A landscape with many valleys, sampled at points; each row gives a point and its height.
A ball rolls from a point to whichever of its 2 nearest points has the largest drop for the distance, and stops where none of them is lower. Distance is the straight distance between rows; heights are no part of it.
Q_271 h=367: [122 165 117  93  89 178 149 123 144 148 111 102 128  81 113  88  73 114
 122 163 157 139 167  97 134 147 143  82 123 112 127 132 138 127 162 194]
Q_96 h=636: [125  69 160 126  97  43  96 144 111 120  64 107 167 143 107 141  58 163
  92 154  65 154 184  97 125 110 105  88  55 126 116  95  99 143 161  90]
Q_218 h=660: [126 142 162 125 169  96 105 152 138  53 131 195  85 131 132 137 155 170
 117 133  98 101 127 162 106 106 102 168 110 133 125 137 118  79 152 110]
Q_237 h=562: [114 149 121 148 132 115 138 120  74 147  80 120  77  61  84 144  91  64
 160 164 146 167 189  66 149 139 182 131  96 108 122  99  96 114 173 123]
Q_267 h=450: [140 129  76 138 180 143 108 116 114 195 135  66  96 115 150 178 152  61
 167 121 179 116 119 119 169 129 181 121 151 125  81  79 165 129  64  93]
Q_559 h=557: [102 138  88 151 118 156  77 149 159  55 102 204 115 153 116  94 106 147
 115 162 149 126 149  96  67 139 158 115  90 126 113  94 130 114 134  89]
Q_807 h=674: [ 47 158 116 153 149 114 180 149 131 203 132 112 147 108 138 171 127 135
 172 108 176 146 138 109  92 121 102 122  87 124 133 156 118 131  83 160]
Q_377 h=503: [111 173 127 137 114 113 135 110 105 159 112 110 125  97 110 141  99 122
 145 124 117 127 136 164 119 144 145 130 120 125 138 139  85 110 141 150]
Q_216 h=659: [137  90 152 138 118  42  81 131 134  93  54 136 138 149 138 127  61 151
 108 155  78 100 141 103 135 112  91 105  61 135 108  97 104 142 165  99]
Q_956 h=617: [121 130 219  99 141  72 126 193 186 111 138 107 131 128 143 122 163 157
  63 124 111 128 117 168 139  95  94 135 128 154 128 150 152 122 173 131]
Q_991 h=563: [141 110 174 131 154 109 163 158  96 134 155 141  83  68 135 137 168 111
 140  91 137  96 106 166 188 114 153 135 169  78 117 136 132 107 180 135]
Q_864 h=637: [ 94 138 163 130 126 152 154 122 107 203 161  65 123 153 124 172 135 149
 147  89 144 179 158 133 126 132  96 100 129 138 160 169 124 130  92 158]
Q_905 h=511: [120 163  92 128 146 151 143 120 133 182 127  82 151 100 152 175 132  97
 175 147 201 140 106 152 142 147 173 142 144 128  74 139 143 151  88 164]
Q_329 h=797: [148  97 125  74 120  88 156 127 191 126 103  43 177 129  95  95  81 156
 149 148  82 140 146 135  63 166  87 127 123 106 110 133 126 127 139 155]
Q_714 h=240: [152 110  70 139 174 149  59  78 126 121  89  85  86 142 126 175 127  41
 149 143 154  85 109 131  90 119 154 224 109 141  83 120 205 100  82  88]
Q_238 h=560: [138 176 129 125 135 153 150  88  86 171 165 122  97  81 116 164 148  76
 171 151 152 194 129  84  82 167 180 180 156 124 128 107 119 125 144 119]
Q_431 h=656: [ 61 157 145 132 138 112 143 160 140 192 139  88 159 129 116 193 116 154
 129  82 145 176 153 131 113 121  88 100  65 153 136 159 103 148  98 138]
Q_347 h=566: [182 109 124 101 158 101 160 158 121 168 123  63 108 108 132 144  90 121
 111 103  75  70 143 160 191 117 108 113 161 141 114 124 129 112 178 155]
Q_670 h=638: [114 124 187 117 148  50 107 171 164  79 133 164 118 134 156 121 153 148
  97 130 106 106 114 175 134 101  84 147 118 134 118 127 122 113 175 116]
Q_750 h=677: [147  77 170  99 112  20  94 158 151  99  87 121 147 148 145 175 100 147
  85 162  57 102 126 162 127 112  87 108  85 126  99 106 122 132 171  88]
Q_944 h=445: [120 161 139 133 137 159 151 111  98 179 163 125  96 102 134 153 124 118
 148 116 108  99 141 155 113 151 145 140 140 137 170 146  99  80 118 153]
Q_814 h=630: [106  55 122 123  76  57 131 128 157 120  49 133 123 135 118  74  84  94
  93 150  39 120 131  80 109 106  96  98  64 110 113  76 154 119 142 109]
Q_445 h=358: [134 116 143 179 151 177 151 119  47 212 146 104  90 140 138 114 148 136
 156 109 133 151 167  77 152 121 159 145 134 156 179 139 118 123 124 150]
Q_385 h=263: [151 118 143 143  83 174 124 143 171 100 153 161 155 134 122  45 133 116
 117 162 145 152  83  85 118  91 143 167 139 106 152 143 147 111 116 139]
Q_281 h=335: [111 115 158 144  99  72  86 120 152  70 144 206 159 147 166 105 175 106
  97 148 144 113  86 143 128 130  96 136 136 132 123 108 127 159 111 102]
Q_711 h=625: [126 123 101 141 133 140 146 169 185  71  80 165 124 123 142  59  82 160
 116 168 154 105 147  85 135  95 154  98  95 107  94 112 163 133 204 132]
Q_23 h=546: [126 175 128 141 112 106 122 102  96 146  93 146 106  50 106 175  75  89
 161 149 131 118 136 124 136 132 168 137  97 116 133 131  83 104 166 132]
Q_560 h=109: [116 160 142 123 149 169 119 150 125  77 173 135 156 189 146 158 170 158
 162 144 145 149 141 164 116 145 150 147 162 140 113 145  99 128  84 125]
Q_895 h=330: [125 136  72 156  93 160  83  91 164 135 135 145 143 127 111 151 111  81
 108 121 149 111  82 134  97 142 130 184 122 132 141 136 144  93  42  95]
Q_781 h=323: [155 121  98 148 114 148 140 114 124  93 102 155 146 106 144 108 112 125
 132 148 144 104  92 119 153 110 164 122 141 124 114 133 115 159 147 125]
Q_359 h=489: [107 141 196 122 107  80 163 136 204 114 174 141 117 120 138  91 161 133
  75 121 121 103  79 164 102 115 100 163 144 123 159 129 145  53 132 130]
Q_809 h=485: [112 156 129 135 105 195  74 159 155  77 128 168 119 137  88 109  96 122
 135 186 173 148 147  92  66 149 179 157 101 112 133 107 120  94 110 103]
Q_187 h=459: [112 122  93 165 140 142 172 115  66 125  97 116  83 121 107 104 132 151
 177 132 134 160 187  70 150 126 175  90 117  97 136  99 121 133 148  96]
Q_308 h=394: [175  79  53 129 135 183 102  97 120 108 115 115 121 140 127 130 124  86
 118 124 116  81  86 123 139 132 141 156 172 140 105 125 154 104  77 110]
Q_980 h=694: [111 106  98 122 200 105 118 155  90 144 145  89 101 168 124 161 162  95
 136  88 121 161 180 147 159 145 101 117 169 146 114 130  98 120  95 121]
Q_586 h=392: [119 136 148 125  94  80 127 141 199 101 109 162 135 115 148  80 121 144
  83 163 101  90  94 119  91 102 130 114  99 126 123 125 168 133 169 140]
Q_804 h=536: [184 125 165  94 120 128 165 140 113 170 102  65 127  72 129 127  72 161
 107 105  98  85 126 139 205 109 126  89 139 122 105 146 135 135 181 172]
Q_209 h=670: [119 147 118 145 150  95  85 132 111  76  90 173  99 151 133 168 111 158
 134 112 102 107 152 148  77 125 112 150  70 157 119 133 111 102 145 112]
Q_844 h=675: [ 93 122 102 117 184  98 140 151 123 181 160  35 130 141 127 181 149 113
 166  83 124 163 173 159 145 157 100  99 149 121 101 127 122 138  88 133]
Q_737 h=700: [149 114 138 131 124  89 168 143 118 102 119 149 127  83 140 146 112 168
 100  81  97  97 103 146 196  86 109  75 112  97 101 127 128 145 187  91]
Q_853 h=497: [ 86 143  73 170 114 113 118  88 119 129 103 162 176 154 138 141 131 122
 129 101 154 152 129 139 122 121  89 125 102 146 140 144  99 181  86 125]
Q_558 h=262: [143  94  97 129 174 119  92 106  93 119 101  89  63 143 107 169 116 132
 157 109  86 116 133 135 114 128 158 162  96 142 103 108 162  91 106  72]
Q_260 h=458: [121 168 145 137  93 186 172 120 110 156 165 153 161 164 120 104 125 118
 136 142 183 148 129 109 127 127 144 142 151 110 167 158 100 159 116 177]
Q_151 h=518: [127 166 125 120 119 152 172 107  79 139 132 146  81  90 104 134 126  95
 176 160 145 164 171  89 116 146 193 132 133  94 141 106 106 141 169 144]
Q_961 h=277: [138  91 102 163 107 170 127  90  61 143 124 113 124 145 110 141 134 110
 166 117 148 152 104 109 156 120 140  97 153 118 136 130 124 143  81 107]
Q_39 h=373: [108 149  99 165 139 174 118 106  72 109 133 223 116 141 114 116 147 115
 145 129 146 138 165  82 100 109 151 197  97 130 163 131 112 114 110 113]
Q_985 h=526: [136 120  88 144 146 133 164 117  82 164 109  76  83 108 124 190  90 173
 138  98  75 153 163  96 153 154 182  98  56 124 120 124 129 107 119  77]
Q_771 h=540: [163 136 155 116 169 133 145 155  82 124 134 136 105 115 146 108 164 113
 151 133 145  97 124 153 197 115 161 147 193 128 107 124 135 139 159 153]
Q_78 h=753: [133 129 119 112 160 116 126 137 148  97 113 122 150 166 138 114 130 194
 147 137 120 144 135 150  98 130 112 126 122 163 115 143 111 155 143 136]
Q_346 h=622: [ 84 141 163 162 120 169 151 131 100 195 188  96 127 177 128 165 152 128
 162  98 187 191 129 113 120 134 117 138 133 126 155 171 122 107  59 165]
Q_959 h=235: [140 146 138 115 115 123 156 101 150 140 126 154 201 129 127  76 132 114
 117 119 158 112  93 144 143 110  66 118 173 131 157 131 117 209 138 156]
Q_672 h=558: [110 148  94 147 105  46  97  90 137 133  88 164 164 141 145 134  87 132
  76 125  86 100 132 144 114 122  85 109  72 167 133 113 117 175 140 123]
Q_979 h=436: [ 76 179 141 150 113  85  81  96 158  98 112 173 145 161 149 135 135 121
  92 129 133 115 122 156  88 140  94 167 105 179 140 118 102 104  92 126]
Q_713 h=595: [ 97  71 125 119  92  22 144  98 171 127 112 147 163 112 135 109 151 116
  67 114  34 117 104 116 148 121  83  98  89 120 115 116 183 189 120 102]
Q_363 h=280: [147 138 105 151 126 171 140 124  85  85 137 207 109 107 107  94 133  90
 141 161 153 146 130  65 121 103 168 167 135 101 151 123 118 131 147 110]
Q_945 h=520: [147 133 140 127 135 138 147 161 192 112 179 133 106 141 147  93 163 152
  83 110 115  89  94 159 113 110 101 192 151 138 151 151 148  47 123 142]
Q_481 h=314: [136  83 159 131 117 113 100 138 152 107 157 140 130 161 138  81 172  69
  65 102 142 117  81 132 169  99  67 141 191 116 139 130 153  99  86 117]
Q_528 h=408: [ 83 203 172  97 112 128 149 104 145 127 159 124 175 127 118 156 133 137
 147 117 161 127 145 188 118 165 104 123 152 138 121 136  83 157 114 161]
Q_63 h=395: [118 126 146 134 109 130  82 118 111  90 120 189 117 143 116  93 142 131
 107 140 125 147 112  95  96  99 117 131 117 143 158 135 118 110  96 101]
Q_619 h=423: [121 128  99 139  88 198  96 111 125 122 136 130 141 131 107 148 127 118
 159 141 160 157  96 120  89 154 189 140 136  95 119 126 126 138  64 103]
Q_779 h=326: [108 142 111 147 128 178 110 136 129 112 147 133 152 164 128 136 158 157
 188 133 181 171 131 127  81 176 189 146 137 121 101 138 118 147  79 120]
Q_93 h=341: [176  88  70 132 120 194 113 103 146 129 143 100 129 127 119 121 133  82
 149 151 125 103  77 106  92 167 161 190 158 122 126 126 158 107  91 110]
Q_716 h=232: [112 132 148 142 114 179  66 133  88 101 148 152 120 140 118 176 122 165
 115 112 127 142 100 139 125 114 163  96 116 146 120 133 121 112  72  76]
Q_738 h=226: [127 117 156 150 104 125 106 132 113  76 152 203 140 134 155 134 135 158
 111 124 150 126  73 129 161  94 135  62 140  98 118 112 124 171 145  86]
Q_341 h=790: [130  71 130 114 166  52 157 145 161  90 122 111 151 102 138 101 148 160
 177 121  95 114 135 166 128 131 121 128 131  69  79 123 126 149 193 121]
Q_461 h=399: [137 153 137 135 118 182 142 135 123 132 156 149 170 174 141  91 140 146
 119 119 156 138 124 138 135 108 116 171 152 145 156 158 113 135 102 162]
Q_777 h=615: [136 157 109 113 166 118 148 152 112 129 133 127  80 121 120 206 117 167
 120 112  55 114 155 175 123 138 135 120 106 155 134 140 116  86 149 114]
Q_243 h=609: [ 93  55 131 130  94  43 155 131 166 114  90 143 159 116 122  88 112 120
  60 129  51 122 137  76 145  99 109  70  60 107 113  87 175 182 156  99]
Q_130 h=809: [147  98 128 111 128  87 162 126 116  74 123 129 119  86 109 111 133 156
 197 137 106 115 130 118 134 157 159 100 126  72  94 104 104 153 175 105]
Q_102 h=590: [149 104 207 108 154 110 145 189 149 142 154 119  90 103 134  97 168 157
 118  96 109 138 115 144 140 100 109 140 142 133 134 171 141  86 168 145]
Q_874 h=589: [166 141  65 124 182 110 151 142 113 143 122 101  88 131 137 168 106 134
 121 112  57  74 162 170 170 120 130 123 137 142 109  97 139  96 157 131]
Q_659 h=346: [137  81 181 149 108 115  90 135 130  93 127 161 121 128 124  71 167  94
  94 128 124 136  74 114 139  77 105 141 140 141 137 149 147 107 102 104]
Q_725 h=740: [116  96  81 154 144 133 138 119 155 138  87  63 148 151 109  79 124 135
 171 131 149 191 139  94  58 143 133 142 119 141 130 156 125 148 100 147]
Q_898 h=224: [144 122 170 126 111 123 157 157 160 162 154 124 143 117 133  94 158  92
  91  89 164  93  83 172 173 108  90 120 199 104 142 146 141 152 142 165]
Q_475 h=217: [133  81 111 152 110 122 141 109  71 111 130 148 120 144 120 120 139 114
 120  92 119 142  90 122 169 115  88  74 151 111 153 130 115 147 117 100]
Q_235 h=110: [131 116 119 151  85 158  79 118  98  64 135 192 125 139 114 148 106 154
 115 123 136 121 100 123 143 123 162  80 111 124 116 118 129 147  98  67]
Q_257 h=460: [ 88 172 136 151  92 108  91 100 142  71 136 208 144 148 123 111 146 116
 112 144 147 137 126 119  73 147 108 185 108 139 159 110  99 117  86 101]
Q_227 h=429: [150 105  64 156 171 178  86 107 106 174 138  81 107 139 151 156 139  57
 136 128 154  96 111 127 151 129 163 161 158 150 109 106 162 119  81 113]
Q_556 h=769: [115 107  96 112 119 122 127 128 189 137  78  46 161 121 104 100  77 156
 163 135 137 170 147 114  76 160 134  87 101 119 103 135 138 145 132 160]
Q_146 h=208: [ 95 142 150 146  70  96 122  84  93 121 154 188 144 152 106 123 151  74
 121 130 159 144  83 135 129 126  74 111 161 116 166 121  92 147 107 125]
Q_689 h=391: [ 97 157 159 136  96 138  61 124 161 107 121 153  93 124 105 137  91 152
 124 164 144 132 108 126  51 140 167 145  84 145 139 125 116  80  95 107]
Q_375 h=481: [128 134 107 132 188 121  97 137 110 158 115  75 113 125 150 180 144 118
 180 134 172 150 127 157 153 145 171 115 133 140  62 117 127 140  84 128]
Q_971 h=384: [170 157 101 135 173 192 121 160 123 135 159 158 122 168 154 127 139  96
 102 129 138  75 140 159 174 105 147 205 201 154 138 131 126 111 103 157]
Q_618 h=775: [143  93 136 107 153  75 129 144 175  74  98 118 157 139 146  93 109 183
 163 144 113 104 128 142 100 126 100 118 114 121  85 128 134 163 204 135]
Q_598 h=285: [126 119 156 152 114  74  99 122 126  72 134 194 164 111 168 109 145 129
 113 130 154 105  93 148 162 108 106 100 135 109 106 119 105 177 165 110]
Q_469 h=321: [160  80 116 179 133 190 120 117  56 181 152 113 120 165 145 122 143 120
 141 109 140 137 115  77 180 111 137 131 158 150 163 143 152 128 105 130]
Q_776 h=727: [146 121 122  74 155 101 127 166 183  78 108 109 147 169 120 163 126 197
 124 138  68 152 156 148  80 139  81 128  85 152 124 142 119 136 172 104]
Q_12 h=581: [156 107 168 146 132 127 188 128  88 124 133 153  75  61 138 100 145 143
 156 124 124 103 125  98 172 105 185 122 130  86 126 130 153 111 189 122]
Q_735 h=559: [116  95  99 159 158 146 126 141  86 165 120 105  78 114 117 168 116 164
 127  79  82 164 154 105 111 136 137 131  65 153 148 138 136  76 107  99]
Q_59 h=387: [121 136 127 132 128  73  62 117 152  79 125 168 147 184 167 126 141 156
  82 145 109 108 109 162 104 139  75 135 110 169 110 119 124 133 114 115]
Q_584 h=386: [144 149  66 152 120 135 110  96 120  94  89 200 167 145 152 103 100 154
 102 146 141 101 119 121 135  98 137 134 111 146 126 119 109 173 141 134]
Q_694 h=393: [159 154 138 159 158 183 152 101  39 205 141 138  94 127 158 127 156 111
 151 131 150 124 150  93 180 106 198 158 134 163 155  91 138 139 147 114]
Q_423 h=685: [141 113 113 107 117  86 145 146 165 101 126 144 143 120 137 148 124 144
  60 106  82 111  86 153 147  94 104  81 113 139 127 119 158 139 154  98]
Q_965 h=363: [ 86 203 158 108  89 182 171 124 143 153 129 145 165 128  95  96 111 109
 122 158 198 168 174 111 115 133 113 118 141 119 159 133 108 169 159 192]
Q_698 h=329: [175 117 111 145 156 172 129 141 120 126 159 172 101 116 145 119 152 108
 120 114 124  64 112 139 147 102 142 178 157 124 147 135 141  98 122 123]
Q_803 h=827: [142 151 144  98 141  96 153 122 113  90 120 151 123  84 134 119 141 137
 186 160 124 104 143 147 132 144 152 124 135  90 102 129  93 146 199 146]
Q_339 h=707: [118 134 144  83 143  74 114 153 185  95 129 122 180 174 119 174 150 177
  85 146  88 160 169 145 101 165  55 123  61 167 144 119 115 159 158  78]
Q_968 h=508: [ 90 196 223  61 117 140 135 115 147 122 153 133 187 131 119 134 117 177
 115 118 144 123 165 168 125 169  83  84 121 136 130 138 104 176 140 162]
Q_458 h=721: [107 118  58 171 169 133 155 111 116 174 118  81 130 150 130 116 137 140
 181 110 148 168 148 104  89 143 137 158 117 154 132 138 127 144  89 146]
Q_208 h=580: [165 124 113 121 144 115  78 106 128  99  78  88 143 134 137 141 111  99
 162 171 158 130 100 166 141 136 151 145 170 153  77 134 104 152 141 160]
Q_562 h=478: [162 161 155  72  96 149 155 114 125 154  92  93 133  58 126  88  79 154
 118 131 131 116 138 118 162 125 147  96 119  99 118 142 145 142 173 215]
Q_570 h=310: [130 147 129 137 127 155  77 135 146  86 150 154 159 190 142 110 152 136
 103 120 149 134 125 155 130 124 110 180 157 153 138 136 105 113  63 121]
Q_150 h=605: [110 129 136 164 125 184 133 106 104 189 192 108 123 159 135 148 156  88
 156 123 172 155 119 118 110 150 141 179 165 130 164 141 123 111  69 137]
Q_727 h=320: [ 95 139 175 138 130 140  48 129 131 115 137 131 101 146 119 166 124 147
 126 133 164 163 117 145  84 125 147 143 101 158 128 159 115  89  63  96]
Q_668 h=191: [170 111  81 135 195 106  72  82  92 116  68  78  71 172 125 146 145  70
 164 128 127  89 153 140 110 123 151 190 102 141  88  71 186 108  94  79]
Q_510 h=672: [161 143 186  78 136 108 108 163 112 114 118  91 115 110 137 139 111 184
 125 139 111 122 143 171 164 128 131 105 132 147 105 145 121 124 156 168]
Q_699 h=140: [146 136 160 113 104 133 162 125 101 152 125 141 153 104 131  96 120 117
 122 116 165 117 106 149 180 114 106 118 158 130 152 148 118 174 155 172]
Q_263 h=578: [110 183 211  58 115 117 123 145 134 147 129 100 168 111 113 146  94 196
 112 114  99 155 186 154 123 148  96  89  93 148 133 137 117 150 159 170]
Q_762 h=419: [127 145  99 177 157 176 161  91  56 194 123 128  82 129 140 111 161 123
 167 138 148 150 182  62 144 119 201 124 100 122 148  76 142 120 137  80]
Q_500 h=279: [153 120  68 138 144 172  73  90 144 138 130 103 122 112 108 174 124  45
 127 145 152  92  88 122  82 147 154 234 131 136 117 130 168  81  72  91]
Q_16 h=696: [ 72 157  70 163 165 143 181 149 119 193 120 107 123 123 139 150 123 152
 166 102 147 145 183  90  99 123 158 119  74 133 123 125 133 137 106 144]
Q_272 h=160: [157  85 117 141 109 161 147 132 153  89 127 180 122  80 108  69 126  86
 125 166 136 119  99  57  94  94 158 187 127  91 139 138 150 107 155 114]
Q_594 h=651: [138 133 111 111 140 155 164  95  79 228 158  57 126 122 149 152 160  91
 169 111 151 130 146 132 176 169 124 106 173 133 126 114 142 147 132 182]
Q_117 h=388: [147 146  80 148  93 206  87 116 143 143 168 134 143 137 121 166  99 102
 125 121 138 115  87 156 126 135 167 130 144 107 119 126 144 118  26 105]
Q_545 h=579: [ 88 135 106 131  87  44 120  85 142 124 111 168 154 142 136 125 129 122
  62 113  46 110 125 136 128 144  75  93  94 161 147 101 152 168 100 102]
Q_159 h=490: [114  75 177 117  83 112 161 129 154 130 130 120 129  84 111  59 141 107
 145 144 136 162  99  89 110 121 121  86 136  86 142 145 130 118 156 148]
Q_50 h=491: [ 88 112 143 129  96 122 154 125 189  95 148 167 180 141 134  66 156 150
 108 134 139 146 105 106 107 108 120  86 138  93 134 124 160 198 132 120]
Q_842 h=631: [109 163 166  84 134 126  95 147 119 148 133  87 136 113 126 186 102 176
 137 116 115 170 159 168 127 158 137  84  96 136  99 148 105 112 127 156]
Q_603 h=496: [147 158 158  89 171 139 133 177 132 114 146 129 128 150 135 125 156 122
 119 124 169  91 143 170 167 124 130 142 210 145 119 137 113 139 131 186]
Q_526 h=276: [126  83 132 123 154 122 148 154 172 122 177 122 131 138 146 106 165  62
  71  59 150 106 104 139 165 103  81 114 212  68 123 138 146 113 122 143]
Q_999 h=447: [109  84 174 110  87  97 129 141 162  89 138 144 141 128 126  76 152 149
 120 142 111 163  82 103 105 126 118  77 127 108 122 131 147 140 128 114]
Q_158 h=661: [123 140 118 112 175 121 162 125  95 237 163  37 123 125 152 188 155 110
 181  93 138 148 172 155 176 160 125  95 145 118 112 102 144 136  99 148]
Q_204 h=606: [149  99 108 125 114 105  88  98 147 100  82  95 142 122 117 132 101 107
 168 157 132 127  93 151  98 165 143 126 138 139  83 130 101 120 118 120]
Q_984 h=244: [176 164 104 152 112 167 144 113  84 152 120 166 130 100 134 120 113 111
 124 132 163  95 107 126 184 107 158 147 158 138 152 142 110 145 156 146]
Q_808 h=342: [155  85 129  94 152 159 149 155 151 121 155  77 111 143 134 115 151 136
 132 115 108 123 105 142 126 139 119 118 182 132 121 143 163  89 104 145]
Q_369 h=599: [118 132  70 164 134 142 123 161 153  52  82 190  99 144 124  88  73 151
 126 170 149 102 169  89 125 114 138  97  84 125 103  82 135 124 173 103]
Q_497 h=437: [160 162 117 115 159 195 158 181 140 164 159 114 148 163 155 134 141 125
  95  95 161  92 155 163 174 123 117 158 209 152 142 138 120 137 107 176]
Q_474 h=444: [ 91 162 151 107 109  76 157 139 220  96 157 153 141 111 147  97 136 159
  85 141 103  89 104 164  81 124 116 143 127 124 140 115 141 112 144 137]
Q_290 h=633: [151 138 130 100 115 153 160  89 100 196 135  61 140 101 119 118 123 103
 175 125 141 151 143 119 141 169 121 125 163 117 139 143 118 153 153 190]
Q_241 h=162: [122 106 149 159  86 113 152 102  86 145 162 190 143 170 121 112 163  91
  93 105 137 122  83 134 166  97  57 111 167 100 184 134 128 151 117 134]
Q_774 h=598: [121  68 162 120 105  76 123 142 103 115  73  96 129 109  83 108  86 165
 153 158  85 150 170  92 129 117 135  82  93 104 110 111  91 113 164 116]
Q_113 h=254: [152  82 100 107 183 178 100 158 135 151 161  51  78 149 137 140 146 106
 112 113  94 112 150 107 138 152 124 147 190 158 135 128 165  54 110 127]
Q_269 h=338: [137 131 133 144  93 149 124 150 179 121 122 162 116 104 135  63 103 130
  76 157 123 110  88  91 106  78 159 115 104 120 161 129 164 102 145 134]
Q_629 h=449: [ 95 170  72 177 111 142 149 108 118 130 118 183 168 149 126 118  95 138
 121 128 174 136 151 115 129 105 124  91 102 138 137 130  94 192 135 130]
Q_236 h=400: [168  89  94 127 132 193 130 130 168 138 145  82 121 143 144  89 145 124
 144 141 125 123  98 115  98 158 146 164 178 138 131 150 162  94  99 149]
Q_845 h=186: [116 172 154  81  85 175 156 130 163 126 120 145 151 109 110  60 100 131
 112 160 182 142 151 108 135 133 124  69 139  98 135 121 154 169 174 187]
Q_435 h=698: [158 131 165  76 124  94 118 153 115 102 127 128 139 105 136 164 105 165
 116 125 102  97 124 184 183 128 107  68 139 117  93 131 112 145 176 130]
Q_893 h=641: [146 150  85 144 143 121 118 145 124 109 113 155 104 134 144 192  85 182
 102  96  55 101 148 160 111 105 120 132  68 159 137 136 130  96 150 114]
Q_125 h=541: [142  85 162  97  89 119 136 131 123 110  92 106  99  79  91  75 102 118
 155 165 119 149 130  68 130 133 152  95 119 102 116 129 123 101 170 147]
Q_532 h=568: [116 185 171  80  97 156 182 105  92 133 147 135 103  86 105 129 141 107
 153 157 161 175 159  96 113 167 141 125 156  77 135 134 109 141 173 194]
Q_590 h=543: [142 138 104 112 108 162 122  94 136 135 120 101 175 113 140 135 140 102
 171 151 178 150 103 149 133 145 153 129 174 128  94 147 121 165 112 165]
Q_918 h=585: [112  83 115 129 132 116  97 139 117 164 100  83  85 118  98 198 109 128
 110  70  84 178 116 124 124 141 120 122  74 149 128 141 133  79  89  77]
Q_613 h=531: [112 134  67 151 137  89  90  96 137 126  88 136 170 157 141 169  97 129
 101  92 108 115 143 172 149 131  61 106 102 170 120 132 106 167 117 124]
Q_317 h=607: [111 149 156  86 101 117 161  89  99 169 124  88 148  75  84 130 111  93
 173 150 144 168 165 117 111 172 110 116 122  93 145 141  98 147 160 192]
Q_441 h=665: [155 143  87 111 119 118 127 137 172 101 107 160 113 141 135 160 115 164
  61 111  47  85  98 156 112 109  88 130  86 145 147 131 164  85 124 106]
Q_264 h=383: [137 139 104 154 143 159 159 116 117 153 175 149 103 111 119 127 159 100
 136 127 116  77 125 131 121 151 125 189 169 138 180 129 122  85 112 135]
Q_95 h=556: [148 127 201 116 128 167 145 179 149 136 177 131 101 123 131  90 160 164
 117 118 130 114 109 122 121 119 125 183 152 156 181 161 132  66 135 153]
Q_630 h=169: [148 113 127  96 207 153 131 179 122 177 175  63  67 139 147 143 169  97
 108 103  86  92 175 109 153 154 129 117 207 138 153 114 148  72 143 139]
Q_261 h=294: [ 76 175 188 120  88 108 144  97 126 112 178 143 156 173 105 145 155 110
 127 134 171 135 123 169 121 152  86 110 172 118 164 129  75 140  95 136]
Q_682 h=586: [112 142 116 159 139 158 122 104 101 167 153 109  97 115 124 164 170  65
 165 146 167 173 132  88  77 138 144 223 140 144 153 127 128 100  96 110]
Q_98 h=691: [139  74 168  76 127  39 108 165 156 102 124 118 178 145 126 158 150 165
  78 150  68 153 147 146 138 134  62 109  75 136 138 116 122 159 180  75]
Q_962 h=498: [118 105  83 157 136 124 150  98  68 142  75  93  72 109  97 143  96 156
 168 115 104 134 156  72 147 160 186 102  80  89 117 102 124 120 119  59]
Q_142 h=538: [131 103 118  90 111 160 150 155 180  99 157 141 183 154 138 110 155 188
  90 115 113 160 107 114 119 110 120  71 111 126 119 142 169 195 136  90]

For each start below, name the point where the ball stops.
Q_556 => Q_151
Q_208 => Q_93
Q_204 => Q_93
Q_776 => Q_999
Q_735 => Q_241
Q_737 => Q_845
Q_956 => Q_272
Q_209 => Q_845
Q_435 => Q_241
Q_672 => Q_699

Call two points neighbours if one is among the 2 nearest of the other. Go from one point of each pair to the other, from neighbour to neighbour, staying as low as possible. Name the highest point that can't be avoided.
Q_235 / Q_999 => Q_216
Q_845 / Q_668 => Q_260
Q_235 / Q_272 => Q_257
Q_235 / Q_560 => Q_209
Q_698 / Q_151 => Q_237
Q_93 / Q_151 => Q_980
Q_93 / Q_630 => Q_236
Q_699 / Q_272 => Q_63
Q_560 / Q_668 => Q_619

For each start below, name every point that the ball comes to, in order.
Q_713 => Q_545 > Q_672 > Q_613 > Q_853 > Q_629 > Q_584 > Q_781 > Q_984 > Q_699
Q_329 => Q_556 > Q_725 > Q_458 > Q_16 > Q_807 > Q_431 > Q_864 > Q_346 > Q_150 > Q_682 > Q_238 > Q_151
Q_803 => Q_341 > Q_618 > Q_78 > Q_776 > Q_339 > Q_98 > Q_750 > Q_216 > Q_96 > Q_774 > Q_125 > Q_159 > Q_999
